Each scene shows the same named points in several views. A view is turned or mirrored, shifted and resized as a whole, has a little noise and may leave points out.

Scene 1
View 1
(181): 12,17,-15,-1,15,-2,-6,-5,-22,-18,-20,18,10,-22,-19,-10,-18,23,-7,2
(115): 24,4,-17,3,23,-12,5,4,-12,-20,-20,-1,8,-15,-19,-4,-24,32,4,-5
(67): -4,-5,-21,11,6,-8,2,-17,-26,11,30,21,17,1,-23,-12,-4,-4,-15,11
(238): 5,-1,-12,14,13,0,-9,-6,-27,6,6,21,12,-11,-27,-29,-4,0,-7,2
(207): 2,-14,-22,16,6,-12,9,-18,-28,15,41,16,16,6,-25,-12,-3,-7,-12,10
(5): 2,3,-23,3,7,-9,4,-17,-21,-1,15,17,18,-2,-16,-2,-10,4,-12,8
(37): -4,-18,-27,22,5,-10,17,-35,-39,24,54,26,10,2,-36,-6,-1,-14,-24,29
(197): 12,17,-22,-3,14,-4,0,-10,-18,-17,-15,12,15,-18,-13,2,-22,25,-8,5
(103): -11,10,-23,-2,2,-6,0,-23,-24,0,20,22,25,-3,-14,-2,-8,0,-20,15
(160): 3,1,-24,0,9,-14,8,-11,-14,-6,10,6,20,-3,-10,6,-17,15,-7,4
(187): 23,-7,-15,-5,21,-23,9,25,12,-19,-10,-28,29,10,6,10,-23,31,22,-26
(252): 17,-2,-13,0,20,-19,3,14,1,-17,-11,-15,25,4,0,-2,-20,27,15,-20
(143): 8,21,-18,-14,15,-8,-7,5,-1,-28,-28,2,28,-10,1,3,-23,32,4,-11
(183): 5,-12,-25,8,10,-16,15,-15,-18,7,32,5,18,6,-19,6,-12,5,-8,10
(117): 13,13,-21,-1,17,-7,3,-7,-18,-19,-18,11,8,-23,-20,0,-23,28,-7,5
(216): 8,-1,-21,6,9,-10,6,-12,-19,-2,12,11,17,-3,-19,-4,-11,11,-7,4
(25): 12,-14,-22,8,13,-17,13,-4,-14,-1,19,-1,19,7,-16,2,-14,11,-1,2
View 2
(143): 3,-4,-27,1,5,-8,4,2,8,6,4,-9,-15,6,0,10,-12,3,-12,-11
(207): 3,2,8,-5,-3,-4,-12,-6,-4,-11,-12,14,-1,-4,4,5,21,-7,-7,5
(115): -6,1,-27,0,5,-3,-4,9,3,-2,-1,0,-2,1,-7,5,-7,4,-11,-6
(197): 4,1,-15,-4,6,-3,-2,3,5,1,0,0,-8,-5,-3,6,-6,4,-17,-10
(187): -10,-11,-34,16,-2,-10,1,-4,4,-6,0,-20,-2,15,-2,9,-5,-8,-5,2
(103): 12,1,8,-9,0,-4,-5,-9,2,-1,-6,7,-12,-6,6,6,10,-2,-15,-3
(117): 1,2,-17,-5,9,-2,-3,6,5,2,-1,2,-5,-6,-5,4,-8,6,-16,-9
(160): 4,-2,-5,-1,0,-5,-5,-6,2,-4,-5,-2,-5,-1,1,5,3,-2,-15,-2
(216): 5,1,3,-7,2,-2,-8,-4,-1,-4,-6,9,-2,-7,1,4,10,0,-15,0
(181): 3,3,-16,-7,8,-3,-1,9,4,3,0,7,-11,-5,-1,7,-9,6,-11,-12
(252): -7,-8,-29,9,0,-7,-1,0,3,-5,-1,-9,-6,12,1,9,-3,-5,-4,-1
(67): 5,2,6,-8,-2,-2,-10,-4,-3,-5,-8,14,-5,-5,8,6,16,-5,-9,1
(37): 6,5,24,-13,-1,0,-17,-8,-5,-13,-17,20,4,-14,3,2,26,-6,-14,8
(25): -2,-5,-8,2,-2,-6,-7,-6,-1,-8,-7,-1,2,2,0,5,10,-7,-11,4
View 3
(67): 0,-1,-15,10,8,-20,-5,-2,-8,2,17,-7,32,8,-3,2,-1,-9,-6,-13
(25): -11,-9,-17,-3,17,-19,4,-6,-14,-2,10,-7,7,-8,3,-11,-3,0,-9,-5
(207): -6,4,-11,8,15,-30,-6,-8,-7,4,20,-5,31,7,2,-1,-1,-7,-6,-9
(37): -9,6,-13,28,10,-50,-18,-6,-3,11,15,-4,43,16,3,8,1,-1,-7,-12
(252): -3,-18,-21,-26,18,11,20,-4,-21,-9,13,-6,-15,-20,-3,-22,-5,-3,-12,-5
(117): 3,-32,-34,6,-3,11,7,1,-9,0,4,-9,-6,-2,-12,-10,-1,7,-13,-22
(5): 1,-10,-18,6,5,-11,-3,1,-8,-4,8,-10,19,3,-5,-2,-2,-5,-3,-13
(160): -12,-20,-20,-4,10,-7,4,0,-14,-6,1,-13,-1,-13,-2,-13,0,4,-7,-6
(183): -13,-5,-15,5,14,-26,-4,-6,-11,-1,8,-9,18,0,1,-4,0,0,-6,-4
(197): 4,-29,-30,6,-3,11,6,5,-9,-5,1,-12,-2,-1,-12,-6,-1,4,-6,-21
(103): 1,-9,-15,9,3,-10,-7,7,-7,-7,4,-16,29,7,-6,3,2,-10,3,-17
(115): -1,-29,-32,-3,5,11,13,-4,-13,2,12,-3,-16,-6,-9,-15,-6,6,-19,-18
(181): 10,-27,-33,3,-4,17,8,2,-10,1,12,-8,0,3,-12,-5,-5,1,-13,-26
(238): 12,-7,-27,4,5,-2,2,-5,-7,9,29,-1,19,10,-6,-2,-5,-9,-11,-22
View 4
(238): 18,2,-12,-17,1,-2,-14,-5,8,-2,-4,-20,8,-12,-6,6,28,17,18,2
(197): 18,9,-3,0,10,3,2,0,19,-14,19,-10,9,-24,-1,15,-6,3,-1,15
(25): 19,31,2,-11,-3,18,-10,-13,0,-7,-5,-29,-11,-17,13,12,5,22,-2,-5
(117): 25,5,-3,1,4,1,0,2,18,-11,20,-11,8,-22,3,16,-3,1,3,20
(143): -5,5,-5,2,1,9,4,-16,29,-4,18,-11,4,-31,4,12,-21,0,-15,31
(160): 16,23,-1,-8,10,12,-6,-9,7,-13,5,-19,-2,-20,2,17,-2,17,-3,-3
(187): -1,25,4,-2,-19,31,-1,-27,20,5,2,-32,-23,-31,34,8,-26,9,-26,31
(183): 26,34,3,-14,7,12,-12,-9,-6,-13,-5,-28,-7,-13,2,17,10,25,3,-20
(115): 22,6,-2,0,-10,10,1,-3,16,-1,14,-20,3,-23,16,7,-2,0,-2,29
(103): 11,21,-5,-15,23,0,-10,-10,3,-20,-1,-11,7,-13,-18,20,9,22,7,-21
(67): 17,22,-6,-19,11,3,-16,-11,-4,-12,-9,-20,4,-8,-11,13,24,30,14,-22
(37): 49,43,4,-25,14,7,-23,2,-29,-18,-16,-34,-2,2,-6,17,43,42,26,-52
(207): 24,29,-3,-20,6,9,-19,-7,-10,-10,-12,-28,-5,-7,-5,10,28,32,19,-27
(5): 12,16,-4,-8,7,8,-8,-11,8,-10,3,-17,2,-17,-1,14,5,18,1,1
(216): 27,21,-1,-10,13,3,-10,0,0,-16,3,-20,4,-12,-7,18,13,23,12,-14
View 5
(197): -17,11,6,-4,4,33,-15,-8,4,-6,4,3,7,-6,-3,2,5,8,6,-1
(103): -7,10,8,2,19,23,4,-2,-1,6,13,12,4,1,-6,3,-5,-5,-20,4
(115): -4,12,5,-1,-6,26,-8,-1,0,-11,-5,-8,10,-5,-12,-4,6,9,9,-9
(183): -2,16,9,3,11,16,8,8,-4,7,5,3,14,2,-21,-5,-7,-6,-18,1
(5): -6,9,10,2,13,22,3,1,-2,2,7,4,8,0,-13,-1,-4,-2,-14,-1
(117): -12,15,6,-1,3,27,-11,-5,5,-6,0,-1,10,-7,-8,2,3,8,5,-3
(216): -11,14,12,0,15,23,-1,2,-1,6,8,6,12,-1,-14,-3,-4,-3,-17,3
(67): -6,6,15,2,19,23,5,4,-7,3,11,6,8,2,-16,-5,-7,-7,-25,0
(238): -8,0,17,-1,13,32,-3,-1,-10,-7,9,-1,3,-3,-14,-8,-1,-1,-16,-8
(187): 19,18,-7,8,-17,4,13,5,3,-13,-12,-12,6,0,-13,-6,6,4,14,-13
(181): -11,8,6,-1,4,32,-11,-5,1,-10,4,0,5,-8,-5,1,6,9,4,-4
(37): -14,13,23,-3,28,24,3,8,-11,17,15,11,17,4,-27,-8,-16,-13,-41,5
(25): 3,14,7,3,4,14,9,6,-3,1,-1,-2,13,3,-21,-7,-4,-5,-11,-5
(252): 7,5,0,6,-6,19,4,1,-1,-16,-4,-8,1,-2,-9,-4,7,6,8,-11
(143): 2,9,-5,5,-5,21,-1,-9,6,-14,-3,-1,-1,-4,2,4,10,8,15,-5

Which points are out of place in each view (at most two, in the order of its rows)? Write - if all are in place.
view 1 => (216)
view 2 => -
view 3 => (160)
view 4 => (37), (5)
view 5 => (197), (252)
